Each row is a point on a tangle of strands that fork, close into loops and nearly touch. The rows are in no order.
Two points are linked if the straight distance between their rows is under 44.7. Some points are linked to none.
dedok: [-23 -29  36  22 -20 -10 -41   6 -10   8 -21 -33 -23]
dito: [-30  71 -20  12   7 -19   4 -26 -29  -3 -62  33   8]
Basek: [-30  56 -26  15  -2 -21  25  -8 -30  -4 -44  42  12]
dekis: [-24  -2 -18  20 -15   4  35  43  15  -6   2  30  -7]
bil: [-31 -14   4  27 -24   8 -19  -5 -30   2 -13 -35 -22]
nanab: [ 32  -4 -24 -27  26  -1  71  26  51  -9  30  15  22]
degam: [  9 -18  -2  -9   4   9   9  22  33   1  21   8  -2]
susif: [-14  47 -16  -1   6 -24  21 -13 -25  -2 -30  35  22]
nufaf: [ 33  30  -2 -43  33 -33  51 -15  -3  -3  10  17  47]
sutus: [ 28  56   5 -42  39 -44  14 -39 -15  -1 -17  18  45]
vef: [ -1  62  -2 -18  22 -35  -6 -39 -22   3 -38  23  27]
delan: [ 15  -5  48  -7  -8 -55  -2  25  23   3 -34  30  -2]
nalu: [-10 -25  17   5 -12  14 -38 -16 -19   6   9 -50 -14]
pez: [ -2  -1  -1  -8  -9  15  -6 -16 -21   9  15 -12   5]
gem: [-23 -35 -23  51  -4  33  -6  45  34 -25  18  -4 -35]
Gupi: [-25 -23 -13  36 -12  18   6  52  32 -11   7  12 -29]
satu: [ -6 -11 -49  12  -5  63  -2 -18 -31 -14  43 -47 -18]
sozap: [ 38 -33  36 -19  -3 -22   3  34  64   1   4  12 -13]
Fip: [ 47  -1 -25 -32  36  -3  81  23  54 -11  34  12  31]
rof: [ 11 -32   6  10  -3   4   9  50  57  -7  11  19 -18]
sak: [ -3 -35  49  11 -17 -18 -34  30  23   9 -16  -8 -23]
Suv: [-11  22 -26   3 -12  26  -3 -45 -62   5  -6 -15   6]
Mamur: [-21  -5 -54  20 -18  54   5 -16 -47 -12  23 -46 -28]
pudip: [-14  43   5   4   3  -6 -34 -55 -45   9 -46  -7   6]
Mubu: [  5 -46 -14  33  13  37 -16  29  52 -20  32  -4 -22]
muz: [ 22 -12  32 -21  -1 -30   6  17  26   6  -2  18   5]
morus: [ 36  -9  25 -43  13 -16   5 -13  14  13  18   4  23]
risug: [-11  20 -19  -1  -6  -8  31   6 -16  -1  -5  28  15]
Tuza: [ 14  68   4 -33  35 -45  -1 -41 -15   2 -35  20  34]
telen: [ -6  -7 -10   2  -7   4  26  32  23  -2  12  21  -1]
rik: [  4   5 -23 -14  -7  34   2 -28 -32  10  29 -16  11]
Zod: [ -6 -21 -49  18   1  63  -8 -11 -14 -18  48 -43 -23]
Bek: [  4 -14  54   6 -17 -48 -19  28  22   9 -40  22 -13]
Nufe: [  7 -32  27  -3  -5   5 -24  14  20   9  14 -13 -13]
rozu: [ 14  -7  34 -13  -5 -42   9  26  23   2 -18  27   0]
sobo: [ 40  47   6 -49  42 -43  32 -32  -9  -4   0  15  53]
lon: [ 20 -32   3  -2   8  15   0  28  51  -2  25   6 -11]
guno: [ 12  38 -12 -24  22 -31  49  -8 -10  -7  -1  30  40]
Puz: [-11 -21  30   8 -16   3 -35  -8 -14  11  -4 -35 -10]
pazi: [ 26 -11 -18 -17  17  -4  57  39  54 -11  22  24  10]
mos: [-26  -4  -7  22 -21  14 -12  -9 -35   2  -8 -25 -12]
fano: [ 13  11  16 -28   6 -16 -11 -31 -18  16   3   4  23]
Luvem: [-21   2 -39  18 -21  39   1 -29 -60  -3   2 -39 -17]
teduz: [  4 -40  14   8   0  27 -40   0  16  -3  32 -46 -22]
gam: [ -4  -6  23  -2  -9 -13 -12   4  -3  13  -7   6   0]
pid: [ -1 -35  33  11 -13  -4 -26  34  30   7  -1  -8 -23]
bon: [-36 -26  19  33 -24   1 -29  13 -10   1 -14 -37 -30]
Kebu: [  8 -12 -17  -5   6   2  45  42  44  -9  18  27   2]
Lebul: [-14   0  -5   7 -16  15  -3  -4 -20   7   6  -6  -1]
mir: [  5  32   7 -22   8 -12 -14 -46 -32  13 -12   7  26]
Rezi: [-20 -16  -4  27 -14   0  21  59  35  -7  -5  28 -21]
tos: [ -2 -53 -21  50  10  37 -18  33  48 -30  30  -9 -29]
Pif: [-16  20  14   9  -9 -20 -13  -8 -21  10 -35  15   5]
Pimu: [ -8  15 -34   3 -14  35   2 -38 -64   2   9 -25   1]
Nur: [  0 -21  56   6 -17 -35 -30  23  14  11 -32   8 -15]
Lutu: [  1   9 -47 -10  -9  50   9 -35 -51   4  34 -26   2]
Zep: [-15  22  -1   2  -7  -8  -3 -19 -31   7 -18  11  10]
navi: [ -8  29 -16  -3  -8  12   0 -37 -48   9  -7   0  14]
lerob: [ 19  -2  18 -31   6  -6  -9 -21  -6  16  14  -1  19]
Salu: [  0  52 -15 -14  18 -37  31 -14 -18  -5 -23  35  32]
kili: [ 11 -40  -1  14   7  25 -14  28  50  -8  27  -5 -19]
Duti: [-13  66  -4  -5  15 -30  -9 -35 -24   2 -52  27  16]
Deleb: [  0 -25   3  14  -6  -4  19  58  56  -9   0  26 -21]
dugom: [ -1  44   2 -11   8  -5 -27 -59 -46  12 -29  -2  16]
Sife: [ -7 -39 -12  18  -1  40 -31  -5   5 -12  37 -51 -24]
munu: [ -1 -31 -26  17   4  52 -19  -1   8 -12  47 -36 -19]
Gato: [ 10 -38  24  -3  -2  17 -35   4  20   7  27 -33 -14]
tutum: [-23  27  15  15  -6 -10 -35 -40 -41   7 -52  -9  -3]
Lak: [ 31 -19  27 -30   6 -16   2   9  31  10  12   7   7]

A piece is two or more points that can be reached from each other along the links. Count, over all rows, the pieces, the separate loops (a circle has one, a figure eight two, a Y none), the forks (points with three links) and the tips (points with one).
pieces: 3
loops: 3
forks: 4
tips: 4

How many points has the smallest loop of links through each point below? Write - if it is on no loop.
guno: 11
degam: 7
bon: -
Gupi: 9
